Points on a hilly landscape, in no order, each with its height.
A ball rolls from a point to the lowest of its 2 nearest points, and stops where none of them is lower. Distance is the straight distance between rows; heights are no part of it.
J300: [-2.92  1.09 -2.71  2.56  0.87 -1.67 -3.81 -0.90 -0.23 -0.76 -1.36  4.91
  0.38 -0.31 -0.41 -1.58  0.11  1.01 -2.22 -1.16  0.54  0.36]  h=208
J827: [ 4.91 -1.08 -0.56 -0.41  0.69  1.91  2.29  1.71 -1.80  0.28  0.93 -1.57
 -1.42 -0.56  2.26 -0.28  0.19 -0.94  0.82 -1.64 -0.27 -1.74]  h=353
J196: [ 2.06 -1.70  1.20 -0.70 -0.56  2.80  2.74 -0.23 -0.53 -0.76  1.27 -2.84
  1.16  0.70  0.45 -0.25  0.89 -2.81  0.90 -0.94 -1.21  0.02]  h=266
J364: [ 2.20  1.10 -0.47  1.74  1.06  0.48  1.08 -0.87 -0.31 -5.14 -1.04  1.35
 -0.72 -1.84 -3.21  1.19 -2.02 -1.57 -0.59  1.89  2.36  1.13]  h=214
J460: [ 0.41  2.79  2.43  1.12 -0.46  1.71  3.20 -1.21 -0.29 -7.46 -1.71  1.91
 -1.81  2.72 -3.61  3.83 -1.55 -0.24  2.15  3.09  0.73  0.80]  h=354
J701: [-1.45  0.69  4.10 -0.99 -0.52  0.46  2.33  0.23  0.95  1.31  1.75 -2.97
 -1.78  0.09 -1.53 -1.07  0.96 -0.80 -1.15 -1.02 -0.85  0.32]  h=494
J906: [ 2.23 -2.26 -2.68 -1.17  0.19  1.75  2.59  3.93  2.02  5.50  1.51 -0.43
  0.12 -1.96  1.96 -2.60  0.63 -2.08 -2.43 -2.66  0.17 -1.40]  h=482
J426: [ 2.73 -1.81  1.81 -1.34 -0.34  2.72  4.76 -1.92  0.62  0.26  2.05 -5.29
  0.20  0.56  2.59  0.20 -0.06 -2.49  1.63  0.06 -0.86 -0.66]  h=323
J313: [ 3.65 -2.47  0.21  1.16 -0.56  0.19 -0.86  1.73 -0.19 -1.42 -0.65  1.37
 -0.08 -0.36  2.51  4.81 -1.61  2.79  2.54  0.81 -0.32 -0.76]  h=529
J524: [ 3.71  0.08 -3.84 -0.18  0.88 -3.78 -2.65  0.63 -1.02  0.28 -1.76  1.99
 -2.40 -3.63 -0.55  0.00 -0.63  0.90 -0.81  1.32 -0.22  1.12]  h=633
J905: [ 1.62  2.15 -1.66  0.21 -0.28 -2.04 -2.53  0.24 -4.37 -0.98 -1.28  3.44
 -1.55  1.96 -0.84 -0.79  2.80  0.19  0.30 -0.19 -1.89  1.90]  h=728
J420: [ 4.27 -0.94 -0.85  0.32 -0.73 -0.98 -0.44  3.95 -1.55  0.62  0.10  0.72
 -2.28  0.15  1.06  1.23 -0.05  0.73  0.90 -0.09 -2.28  0.13]  h=203
J266: [-2.31  0.62  1.68  0.75  1.60  2.76  2.70 -2.90  1.41  1.09  1.07 -1.58
 -0.91 -2.59 -1.04 -3.09  1.31 -1.74 -4.25 -2.48  2.66 -2.53]  h=491
J76: [ 1.02  0.43 -0.23  1.07  0.81 -0.03 -0.09 -0.48 -1.69 -1.60 -0.38  0.97
 -1.08 -1.51 -0.65  0.32 -0.70  0.72 -0.90  0.66  2.00 -1.95]  h=376
J737: [ 0.89 -2.96 -1.69  0.03 -0.68 -0.13 -0.83  2.46  3.61  3.66 -0.97 -2.20
  2.03 -1.99  2.41  2.61 -3.52  0.41  0.06  0.61  1.51 -1.08]  h=521
J614: [-3.56  1.28  2.15  2.63  0.59  0.17 -0.47  1.63  2.08 -0.22  0.79  1.18
 -0.68 -0.49 -1.01  0.62 -1.23 -0.17 -3.32 -1.05  0.72  0.33]  h=490
J541: [ 0.16  3.26  3.12 -0.53  0.45  0.62  3.22 -3.60  0.05 -6.46  0.05 -1.90
 -1.99  3.09 -1.74  1.70 -0.53 -0.92  2.84  2.44  0.01  0.34]  h=253
J243: [ 1.71  1.80 -2.00 -0.36  0.81 -3.62 -1.82  0.36 -2.01 -0.46 -0.04  0.66
 -2.72 -1.57 -0.68 -1.44  0.41 -0.36 -0.45  0.21 -0.67  0.58]  h=656
J659: [-0.78  1.72  0.77 -0.54 -0.18  0.85  0.83 -1.03 -1.36 -1.44  0.09  1.57
 -0.27  0.87 -1.96 -3.85  1.85 -2.81 -1.05 -1.17 -1.41  2.49]  h=768
J264: [ 0.20  3.03  0.26 -1.17 -0.71 -2.50 -2.29 -0.84 -4.48 -2.94 -3.22  3.90
 -2.31  1.63 -2.16  0.33  1.66  0.29  1.42  1.91 -0.81  2.53]  h=705
J370: [ 2.21  1.19 -0.12 -1.04  1.71 -0.57  0.65 -0.78 -0.91  1.11  1.74 -2.41
 -2.55 -0.87  1.48 -3.60  0.89 -1.78 -0.39 -2.01 -1.58  0.25]  h=719
J581: [-4.10  0.30  2.42  1.81 -0.72  2.52  1.00 -0.21  1.46 -1.68  0.05  1.16
  2.83  1.80 -1.70  2.01 -0.67  0.04 -0.96  0.34  1.10  0.94]  h=409
J641: [ 4.17 -1.04 -2.93 -1.19  0.39 -1.74  0.73  3.54 -0.30  4.57  1.10 -1.03
 -1.48 -0.19  3.69  0.17 -0.69  1.83  1.95 -0.34 -1.03 -1.47]  h=455
J130: [ 2.01  0.08 -0.59  0.89 -0.35 -0.18 -0.57  0.73 -2.15 -4.25 -2.77  3.30
 -0.67 -1.68 -3.63  1.02 -0.85 -0.50 -0.38  1.49  1.36  1.49]  h=140
J437: [ 1.86  0.33 -0.52  1.95  1.48  2.39  1.39 -2.33  1.16 -3.40  0.65 -2.58
  1.61 -0.42  0.31  2.48 -2.74 -1.14  0.66  1.17  1.57 -1.13]  h=321
J592: [-2.52  2.67 -0.85 -0.37  1.20 -4.92 -3.35 -0.15 -1.02  0.66 -0.82  1.97
 -1.34 -0.02  0.07 -1.51  0.97  2.27 -1.06  0.89 -0.63  0.60]  h=648
J440: [-3.20  1.06 -0.99  0.29  0.29 -1.52 -3.31 -2.72  0.76 -1.87 -0.96  1.42
  3.07  2.40  0.28 -0.83 -0.57  0.71  2.16  0.67 -0.70  2.12]  h=632
J851: [ 1.16 -3.09 -0.74  0.67 -1.36 -0.34 -0.93  3.49  1.73  2.06 -0.75 -0.33
  0.99 -0.67  0.78  1.85 -1.36  0.66  0.40  0.15 -1.68  1.35]  h=209
J813: [-0.98  1.41 -0.74  1.54  1.06 -2.91 -3.76  0.01 -0.24 -1.29 -1.89  3.90
 -1.61 -0.96 -0.71  1.43 -0.61  2.43  0.14  0.32 -0.81  3.06]  h=35
J849: [-1.19 -1.73  0.32 -0.74 -0.82  0.29  0.90 -2.02  2.37  1.40  0.60 -4.09
  3.53  1.14  1.33  2.76 -1.96 -0.23  0.85  1.68  2.58 -1.22]  h=458
J279: [-0.24 -0.50  2.83 -2.46 -1.10  1.10  3.48 -2.70 -1.50 -2.55 -0.72 -2.40
  1.50  1.68 -2.54  0.56  0.48 -0.79  1.59  2.84  1.42 -1.01]  h=823
J623: [ 3.65  0.98  0.94  0.61  1.29  3.14  2.81 -0.01 -1.74 -2.15  1.53 -1.85
 -2.29 -0.30  0.85  0.25 -0.05 -2.14 -0.12 -1.99  0.14 -1.18]  h=300
J843: [-1.82  0.69  0.09  1.79  0.81  0.00 -0.89 -0.17 -1.79 -1.72 -1.04  3.52
 -0.23 -1.32 -2.45 -0.92  0.11  0.80 -2.13  0.34  2.66 -1.64]  h=326
J324: [ 0.36 -0.70 -0.25 -1.83  0.62  2.25  1.93 -1.50  0.80  2.87  1.88 -4.61
  2.69  0.94  3.11 -0.84  0.20 -1.80  1.21 -0.86  1.42 -1.48]  h=407
J735: [ 0.76 -2.13 -1.10 -0.96 -0.18 -1.17  0.11  1.46  1.32  4.31  0.39 -2.39
  1.14 -2.34  1.64  0.70 -1.32  0.94 -0.30  1.23  1.45 -2.75]  h=547
J133: [-4.13  0.24  1.26 -1.57 -0.74  0.84  0.94 -3.86 -0.40 -0.33 -0.27 -1.42
  3.29  1.89 -1.70 -2.11  2.17 -0.12  0.04  0.45  2.00 -1.16]  h=635
J650: [ 1.12  1.75 -0.01 -0.81 -0.81 -0.69 -1.07  0.40 -4.03 -1.33  0.21  1.21
 -1.45  2.04 -1.29 -2.94  2.70 -1.76  0.19 -0.85 -2.39  2.18]  h=748
J830: [-0.26  1.89  0.53 -1.55  0.28  0.28  0.15 -0.43 -2.69  1.35  1.36  0.60
 -2.59  0.50 -0.30 -4.56  3.91 -0.97 -0.34 -1.96 -1.27 -1.44]  h=753
J24: [ 0.75 -1.08 -1.42  0.29 -0.47  0.04 -0.24  3.52 -0.87  2.96  1.07  2.10
 -1.57 -0.49  0.13 -1.77  2.50  0.50 -2.07 -1.90 -0.49 -1.89]  h=539
J583: [-0.93 -0.80 -1.29  3.17 -0.14  0.04 -2.61  0.90  4.20 -0.22 -0.38  0.11
  2.20 -0.55  1.00  2.12 -3.67 -0.65 -0.38 -0.51 -1.07  3.27]  h=334
J821: [-0.51  0.87  2.50 -2.93 -0.65  2.64  1.57 -2.22 -2.98  0.67  0.97 -0.48
 -1.24  0.29 -0.98 -4.02  4.03 -0.37  0.26 -1.42  0.35 -2.23]  h=769
J382: [-0.90 -1.36  3.34 -0.94 -1.47 -0.53  0.38 -0.38 -0.35 -1.90 -1.79  0.90
  1.08  0.08 -3.24  2.89 -1.11  1.82  0.94  3.33  1.01  0.16]  h=642
J670: [-2.60  2.01 -1.47  1.36  1.07 -2.78 -3.32  1.36  1.82  2.19  1.07  0.97
 -0.55  1.01  1.78 -1.11  0.43  0.96 -1.13 -2.01 -2.04  1.25]  h=690
J780: [ 1.80 -2.03 -3.44  0.75 -0.05  0.96 -1.76  2.88  3.68  3.19 -0.29 -0.90
  2.57 -0.15  3.95  2.22 -3.86 -0.12  1.06 -0.84 -0.38  0.69]  h=492
J754: [-1.52  2.28 -1.48  0.20  1.10 -4.84 -3.17  0.10  0.78  1.65  1.00 -0.04
 -1.99 -0.01  1.13 -0.49 -0.43  1.65  0.28 -0.10 -2.22  1.65]  h=669
J901: [ 1.70  1.84  0.91  1.65  0.48  2.17  0.91 -1.44 -1.13 -4.39  0.85 -0.52
 -0.21  2.35  0.16  1.12 -0.63 -1.68  1.57  0.07 -0.39  0.53]  h=99
J158: [-0.50  0.94  2.66  0.86  0.19 -1.02 -0.02 -0.62  0.85 -5.16 -3.93  4.76
 -1.94  0.09 -3.47  3.80 -1.81  1.31  1.53  2.78 -0.23  3.74]  h=437
J347: [-4.48  1.02  1.02 -0.79 -0.33 -1.10 -0.97 -2.54  0.24 -1.27 -0.52 -0.94
  3.36  2.52 -0.94 -2.18  0.67  0.09  1.53  1.22  0.02  1.21]  h=657
J357: [ 5.04 -0.62 -2.13 -2.63  0.27 -1.96  2.23  2.87 -1.46  3.70  1.52 -2.11
 -3.83 -1.15  1.57 -1.62  0.57  0.01  0.98 -0.28 -1.78 -1.31]  h=424
J177: [-1.32 -1.33 -1.73 -1.00 -0.76 -3.74 -3.70  2.23  1.77  3.35 -0.56  0.27
  0.26 -0.81 -0.89 -1.22  0.14  1.37 -0.11  0.66 -1.28  1.26]  h=608
J169: [ 1.16  1.79  0.68 -0.96 -0.64 -1.95 -0.99 -1.97 -3.14 -4.18 -2.41  1.66
 -1.46  1.50 -1.66  0.99 -0.40  0.15  3.06  2.57 -0.25  0.69]  h=683
J46: [-3.15  1.23 -1.58  2.66  1.65 -2.01 -3.90 -1.56  0.93 -1.91 -2.57  5.74
  0.11 -0.91 -0.22  0.72 -0.84  2.35 -1.30  0.92  0.63  3.27]  h=123
J255: [-3.71  1.72 -1.34  2.56  0.61 -1.01 -3.24  1.39  2.43  0.44  0.23  2.90
  0.74  0.59  1.17 -0.60 -0.79 -0.82 -2.71 -1.97 -1.51  3.02]  h=712
J688: [-1.78  0.45 -2.34 -0.69 -0.05 -5.43 -3.32  1.14 -0.39  2.99 -0.69  2.23
 -1.34 -1.36 -1.04 -2.09  1.46  2.91 -1.06  1.07 -1.17 -0.22]  h=629
J798: [ 1.84 -4.01  0.83 -0.97 -2.31  1.52 -0.28  1.31 -1.07  0.86 -1.44  0.39
  2.75  0.35  0.63  2.61 -0.06  2.91  1.99  1.54  1.14 -2.30]  h=604
J180: [ 1.02 -2.59 -0.64 -1.52 -1.19  2.83  3.30  2.98  0.18  4.48  0.70 -1.26
 -0.14 -1.86 -0.34 -3.08  2.72 -1.96 -2.18 -2.16  0.03 -2.02]  h=454
J514: [ 0.04  1.18 -1.43 -1.86  1.00 -3.20 -1.50 -1.50 -1.79  0.29  0.24 -0.82
 -1.13 -1.58 -1.24 -4.74  1.34 -1.70  0.29  0.21 -1.13  0.94]  h=680
J74: [-1.64 -1.90 -0.36 -1.55 -0.71 -3.39 -0.99  1.37  2.30  4.88 -0.63 -2.69
  0.26 -3.08 -0.14  0.99 -1.97  2.32 -0.64  1.63  1.53 -1.97]  h=567
J776: [ 2.23 -1.90 -1.67  0.73 -0.11  1.29 -2.13  0.91 -1.46 -0.52 -0.82  2.33
  1.48  1.45  3.04  2.89 -0.88  2.64  2.87 -0.96 -0.33 -1.11]  h=556
J8: [-1.94  0.18 -3.43  1.11 -0.84 -0.46 -3.37  2.24 -0.48  2.58 -0.11  3.74
  0.98  1.03  1.17 -1.77  2.81  1.43 -1.40 -1.88 -0.73 -1.71]  h=682
J762: [-0.13 -3.67  1.31 -1.10 -2.92 -0.77 -1.16  0.67 -0.72  0.61 -1.99  1.02
  2.03 -0.48 -2.22  2.96 -0.07  2.87  1.49  2.10  0.63 -0.55]  h=623
J539: [ 1.28 -3.83 -1.65 -0.29 -1.73  1.05 -2.88  0.77 -1.51  0.61 -1.94  3.68
  2.44 -0.17  0.55  2.32  0.29  3.16  2.50  0.51  0.80 -1.31]  h=582
J89: [ 0.38  0.58  1.43  0.23 -0.58 -0.91  0.59 -1.91 -1.08 -4.01 -2.29  0.41
  0.47  0.48 -2.58  1.57 -1.16  0.72  1.95  3.19  0.61  0.58]  h=662
J717: [-1.56  3.07  4.09 -0.74  1.25  1.04  4.59 -4.53  0.68 -3.03  1.12 -3.95
 -2.18  0.06 -2.52  0.41 -0.58 -1.63  0.16  1.39  1.47 -0.22]  h=113
J566: [ 1.40  1.85  0.27  1.52  1.73  1.76  2.42 -3.25  1.01 -4.54  0.12 -1.73
 -0.20 -0.70 -2.46  0.83 -1.94 -2.59 -0.42  1.21  1.75  0.35]  h=251
J772: [ 4.05 -2.10 -3.30 -0.34 -0.58 -1.51 -1.22  4.68  0.98  3.64  0.39  1.01
 -1.06  0.19  4.20  2.68 -1.09  3.59  2.52 -0.23 -2.32  0.15]  h=481
J624: [-1.99  1.22  0.72  2.36  1.65  1.49  1.14 -0.67  0.30 -0.27  1.20 -0.24
 -0.89 -2.20 -0.68 -0.75 -0.32 -0.88 -3.69 -1.58  3.09 -2.89]  h=457
J720: [ 0.88 -1.76 -1.20 -0.13  0.24  0.20  0.08 -0.79  2.25  0.74  1.06 -4.46
  2.99  0.90  3.87  1.66 -3.28 -0.78  1.74  0.75  0.51 -0.35]  h=418
J443: [-1.78  2.20  1.78  1.55  0.81 -0.25 -1.43 -0.80 -1.00 -1.36  1.06  0.36
  0.65  2.80  1.84  1.55  0.07  1.67  1.80 -0.14 -0.71  0.33]  h=241
J394: [ 1.84 -1.65 -2.74 -0.32 -0.08  1.11 -0.17  1.20  2.36  3.02  1.24 -2.97
  2.33  0.37  4.65  0.06 -3.24 -1.88  1.66 -0.58 -0.42  0.15]  h=456
J123: [ 1.77 -1.74  1.06 -2.41 -1.29  1.22  3.11 -3.67 -1.13 -2.08 -1.26 -3.65
  1.88 -0.90 -2.33 -0.14  0.19 -1.84  1.14  2.60  2.54 -1.41]  h=811
J516: [-3.64  0.17  2.06  2.81 -0.24  1.37 -0.67  1.21  2.69 -1.39 -1.04  2.98
  1.30  0.24 -1.73  2.47 -1.13  1.36 -1.63 -0.79  0.38  1.47]  h=450
J189: [ 1.51  1.63  2.61  0.24  0.77  1.01  2.01 -1.57 -1.07 -2.41  0.68 -1.38
 -2.77 -0.78 -1.39 -0.30 -0.04 -1.68 -0.69 -0.64  0.09 -0.03]  h=240
J831: [-4.67  0.92 -0.49 -0.99  0.16 -0.17  0.14 -1.24  1.53  3.60  1.59 -0.84
  0.13  0.16  0.55 -4.59  2.09 -1.29 -2.60 -1.83 -0.15 -1.71]  h=560
J214: [-2.13 -1.17  0.86 -1.39 -1.04  2.61  1.76 -0.40  1.47  3.96  1.56 -3.31
  1.48  0.79  1.53 -0.62  0.91 -0.95 -0.96 -1.43  1.25 -1.74]  h=446
J436: [ 0.98  0.31  0.27  1.66  1.58  1.58  0.88  0.98 -0.42  0.02  1.48 -0.21
 -1.13 -1.78  0.81  0.43 -0.81 -0.16 -1.86 -1.68  1.95 -2.47]  h=420
J777: [ 0.56  1.89  1.79  1.46  0.90  0.69  1.74 -2.58  0.34 -5.74  0.58 -1.37
 -0.18  2.38  0.52  2.90 -1.99  0.14  1.92  1.69 -0.13  0.16]  h=186
J995: [-0.74  3.06 -0.40  0.61  1.16 -1.98 -0.86 -0.97 -1.07 -3.63 -1.23  1.88
 -1.03  1.93 -1.32 -0.71 -0.25 -1.07  1.21  1.18 -1.94  4.43]  h=580
J562: [-2.55  0.85  1.65 -0.91 -0.42  1.39  0.89 -2.34  0.10  0.15  1.22 -0.38
  1.13  1.36 -1.00 -4.16  2.35 -1.90 -0.37 -1.76 -0.67  0.96]  h=784
J738: [-3.19  0.48 -1.51  2.25  0.50 -0.02 -2.21 -0.83 -1.76 -1.33 -1.40  5.89
  1.20 -0.10 -1.01 -0.72  1.38  1.09 -2.71 -1.01  2.30 -2.06]  h=274
J333: [-0.81 -2.11 -0.19 -0.52 -0.98  1.23  1.31  1.47  1.71  3.67  0.57 -1.58
  2.43 -0.90  0.23 -1.06  0.10 -1.90 -1.75 -1.15  1.08 -0.73]  h=478
J694: [-3.42  2.82  2.08  1.20  1.64 -2.27 -0.74  0.18  0.17 -1.18  0.84  1.33
 -2.58 -0.34 -1.13 -0.96 -0.46  0.27 -1.92 -0.82 -0.08  1.40]  h=522
J625: [-1.32 -2.62 -1.21 -1.09 -1.04 -3.45 -2.30  2.21  3.90  5.15 -0.70 -0.26
  0.56 -1.30  0.28  1.63 -1.51  2.54 -0.06  0.97 -0.76  0.22]  h=586
J681: [-4.13  0.61  0.05 -0.47  0.45  1.79  0.17 -3.40  1.44  2.26  1.50 -1.72
  2.20  0.28  1.26 -3.78  1.66 -2.23 -1.69 -1.89  2.08 -2.26]  h=585
J179: [-2.12  2.00  3.63 -0.07 -0.31 -1.25  0.20 -0.67 -0.90 -1.94  0.66 -0.97
 -0.57  2.83  0.64  2.54  0.02  2.10  2.41  1.75 -0.03 -0.25]  h=301
J838: [-1.63 -0.70  1.25  1.57 -0.70 -0.84 -0.53  1.35  4.36  0.14  0.09 -1.81
  0.81 -0.23  0.10  2.47 -3.27 -1.01 -0.57  0.30 -1.72  3.31]  h=383
J92: [-1.62  1.11  0.90  0.97  0.95  2.40  1.63 -2.10  0.44 -3.00  1.36 -0.94
  1.97  1.19 -1.25 -0.87  0.07 -1.07 -0.47 -0.54  1.55 -0.53]  h=309
J226: [ 0.73 -2.51  0.55 -3.52 -1.09  2.64  3.46 -0.34  0.99  5.52  1.26 -3.59
 -0.23 -1.57  0.53 -3.23  2.70 -1.95 -1.07 -1.64 -0.04 -1.28]  h=426
J558: [ 1.22 -0.91 -2.71  2.34  0.01  2.02 -3.75  1.50 -1.36 -0.47 -1.04  4.49
  1.80  0.18  1.40  1.63  0.62  1.21 -0.78 -2.09 -0.22 -0.13]  h=630
J17: [ 4.22 -0.27 -5.49  0.72  1.31 -2.71 -3.11  2.10 -0.56  2.18 -1.13  1.32
 -1.00 -3.01  2.34  0.54 -0.99  1.77 -0.54 -0.10 -0.42  0.25]  h=612
J332: [ 2.53 -2.82 -3.43  0.04 -0.77  0.43 -3.87  1.08 -1.10 -0.50 -2.60  4.91
  0.71 -0.63  0.43  1.94  0.44  2.07  0.92 -0.53 -0.76  1.10]  h=605
J322: [-0.90 -2.45 -0.80  2.26 -1.16  0.14 -3.07  1.66  3.45  1.65 -1.36  1.45
  1.39 -1.42  0.25  2.45 -2.39  1.39 -0.84 -0.43 -0.05  1.26]  h=275
J235: [ 0.92  1.66  2.18 -1.08  0.86  1.20  3.36 -3.22 -0.45 -3.36 -0.58 -2.77
 -1.61 -1.41 -3.30 -0.89 -0.45 -2.13 -0.20  1.04  1.10  0.14]  h=182
J53: [-0.42 -1.32 -0.59  0.45 -0.63  0.52 -0.72  2.29  0.12  2.33  0.41  0.77
  1.23 -0.07  0.71 -0.69  0.41  0.13 -1.52 -1.53  0.42 -1.43]  h=510
J893: [-0.44  0.66  1.91  0.34 -0.33 -2.04 -0.66  1.30  1.89 -0.26  1.07 -1.59
 -1.15  0.31  0.88  1.22 -1.34 -0.17  0.16  0.14 -3.66  2.91]  h=427
J27: [-1.31 -2.14 -0.17 -1.08 -0.96  0.03  0.07 -2.13  0.52 -0.21 -1.45 -2.10
  4.13  0.30 -0.76  2.74 -1.89  1.21  1.32  2.66  2.02 -1.18]  h=489
J93: [-2.17  3.56  2.26  1.39  1.24 -1.43 -0.41  0.64 -0.19 -3.76 -0.24  2.41
 -2.27  0.72 -2.31  0.10 -0.57 -0.42 -1.12  0.73 -0.96  3.75]  h=551
J713: [ 2.53 -2.33  0.88 -4.36 -0.64  2.26  4.82 -1.26  0.29  5.47  1.13 -5.42
 -1.21 -2.66  1.72 -1.58  1.08 -1.80  0.43 -0.36 -0.13 -0.91]  h=400
J486: [-4.93  0.46  2.66 -1.18 -0.80  0.21  1.85 -0.77  2.24  4.32  1.70 -2.63
  0.27 -0.12 -0.52 -2.99  2.15 -1.08 -2.80 -1.66  0.23 -0.35]  h=538
J620: [ 1.28  2.16  2.35 -0.36 -1.39 -0.57  2.57 -2.26 -0.73 -7.40 -1.69  0.05
 -2.39  2.56 -2.16  2.44 -0.80 -0.68  3.61  4.18 -1.54  0.47]  h=304
J954: [-0.92 -1.27  2.84 -2.61 -1.65 -0.74  1.84 -1.39 -0.84  0.20  0.03 -2.98
  1.36  1.06 -0.77  0.57  0.39  0.18  0.98  2.13  1.18 -1.54]  h=835
J986: [ 3.50 -3.07 -0.70 -0.05 -0.98  0.14 -0.54  4.11 -0.38  2.39 -0.37  1.29
 -0.85 -0.03  3.00  4.09 -1.42  3.81  2.04  0.43 -1.29 -1.34]  h=503
J311: [ 3.80 -1.88 -1.45  0.96 -0.27 -0.07 -0.35  1.28 -1.03 -2.58 -1.75  1.04
 -0.59 -2.21 -1.49  1.81 -1.11 -0.53 -0.21  1.39 -1.00  1.74]  h=43
J131: [-0.25  0.18 -0.31  0.43  0.07 -2.18 -2.90  2.12 -0.41  0.44 -0.72  2.81
 -1.12  0.84  0.15  2.14  0.45  2.94  0.66 -0.32 -2.29  2.29]  h=125
J498: [ 2.67  2.96 -0.61 -1.39  1.44 -0.61  0.01  0.02 -2.47  1.55  1.80 -0.20
 -4.57  0.09  1.45 -3.65  3.81 -0.18 -0.06 -2.79 -2.24 -0.27]  h=737
J794: [ 0.50  0.83  2.23  2.27 -0.43  1.08  1.65  0.40  0.36 -5.94 -2.31  3.29
 -1.05  0.59 -4.02  3.77 -1.38  0.02  0.23  2.19 -0.48  2.63]  h=401
J924: [-3.07  2.42  0.77  1.13  0.95  0.78 -1.68 -1.13 -0.96 -0.90  1.58  1.45
  0.64  3.10  2.22 -1.16  1.41  0.99  0.30 -1.69  0.23 -0.82]  h=163
J881: [ 1.65 -1.16 -1.10  1.03 -0.65 -1.03 -2.12  4.39 -0.42  2.19  0.31  2.86
 -1.58 -0.08  1.02  1.98  0.53  2.24  0.03 -1.20 -2.61  1.03]  h=195
J232: [ 1.87 -1.52 -1.28  0.76  0.46  0.99 -0.19 -1.22  1.13 -1.49  0.09 -2.45
  2.27 -0.34  1.78  2.44 -2.91 -0.54  2.06  1.52  1.08 -0.30]  h=375
J7: [ 1.38 -0.05 -3.80  0.77  1.47 -2.38 -2.57  2.08 -0.51  2.16  0.03  2.39
 -0.74 -1.16  1.61 -0.45  0.52  1.79 -0.39 -0.88 -0.17 -1.13]  h=590
J359: [-1.25 -0.14 -3.92  2.54  0.45  0.97 -3.55  1.73 -0.07  1.56  0.20  4.60
  1.16  1.15  3.46  0.10  1.78  1.78 -1.24 -2.85  0.51 -1.66]  h=659
J633: [-3.85  1.94  0.58  1.43  1.14  1.41 -0.61 -0.92  0.55 -0.87  1.01  1.39
  2.05  1.13  0.22 -1.35  0.46 -0.45 -1.14 -1.55  1.46 -0.74]  h=238
J225: [ 2.63 -0.34 -4.54  0.45  0.94 -0.72 -0.75  4.12 -0.77  4.41  0.52  2.66
 -1.38 -1.67  2.00 -1.18  1.84  1.60 -2.06 -2.25  0.17 -3.06]  h=565
J91: [ 3.20 -0.99  0.34 -3.51 -0.10  1.82  3.01 -4.00 -2.07 -0.83 -0.39 -2.94
 -0.24 -2.09 -1.63 -2.41  1.71 -2.64  0.68  1.04  1.70 -2.01]  h=796
J797: [-2.83 -0.63  2.15  0.06 -1.44 -0.01  0.08  1.41 -0.17  1.93  1.16 -0.20
  0.85  0.88 -0.29 -0.49  1.22  1.15 -0.70 -0.58  0.10 -1.51]  h=540
J910: [ 3.68 -2.34 -0.37  0.32 -1.61 -0.30  0.69  3.15 -0.33 -0.75 -0.36 -0.19
 -0.08 -0.60  0.27  1.64 -1.25 -0.66  0.30  0.62 -1.50  0.66]  h=133
J374: [ 5.44 -0.62 -2.21 -1.96  0.98  1.29  2.80  2.53 -1.10  3.43  1.60 -1.21
 -2.23 -1.58  2.44 -2.27  0.62 -1.36  0.22 -2.12  0.04 -1.53]  h=392
J450: [-5.06  0.40  0.61 -0.22  0.78  2.16  1.59 -4.76  1.42 -0.05  1.00 -2.33
  3.74  1.19 -0.57 -2.10  0.51 -1.34 -1.69  0.03  3.08 -1.77]  h=613
J353: [ 0.61 -0.37  2.21 -3.72 -1.01  1.32  2.92 -3.10 -2.34  0.71  0.06 -2.63
 -1.32 -1.22 -2.35 -2.57  2.96 -1.51  1.01  0.57  1.13 -1.57]  h=783
J31: [ 1.80  0.53  0.79  0.00 -0.68  2.80  2.06 -1.21 -2.16 -3.43  0.98 -0.61
  0.41  2.18 -0.56 -1.01  1.70 -2.60  1.47 -0.47 -0.94  0.09]  h=189
J427: [-1.58  2.08 -1.00  0.59  1.25 -1.41 -2.91 -2.17  0.17 -4.03 -1.53  2.15
  0.91  1.87 -0.17  0.70 -1.09  0.67  2.02  1.52 -1.39  3.91]  h=607
J129: [-0.36  0.56  2.24  0.27  0.26 -0.85  0.84  1.78  0.60  1.17  1.87 -1.43
 -2.34  0.01 -0.67 -1.31  0.67 -1.11 -1.08 -1.46 -2.89  2.05]  h=465
J463: [-2.66 -0.08  1.24  0.79 -0.17  3.70  2.22 -1.73  1.69 -2.73  0.23 -1.19
  3.83  1.95 -1.67  1.74 -0.45 -0.87 -1.01  0.65  2.77  0.21]  h=363
J392: [ 1.79 -1.80  0.05 -2.50  0.36  1.97  3.88 -0.85  1.51  3.91  1.81 -5.43
  0.32 -0.69  3.82 -1.24 -0.46 -1.87  0.82 -0.54 -0.38 -1.08]  h=369
J728: [-4.03 -0.46  3.95 -0.38 -1.41  0.52  2.20  1.47  0.88  3.24  1.38 -1.37
 -0.63 -0.30 -1.59 -0.98  1.56 -0.11 -2.53 -0.89 -0.09 -0.54]  h=518
J902: [ 0.65 -0.47 -0.18 -1.82 -0.28 -0.40  0.31 -0.28 -0.28  1.36  0.83 -2.39
 -0.63 -1.15 -0.92 -3.79  1.20 -1.27 -0.63 -0.60 -0.55  0.28]  h=701

Call two points neighbours if one is among the 2 nearest of the other. Go from one point of each pair to the other, from neighbour to neighbour, staying as low as possible. Name the highest point that can't be avoided.
J311 / J717: J566
J901 / J924: J179
J311 / J813: J420

Where does a ball stop that starts at each point below?
J279: J53
J370: J53
J266: J813
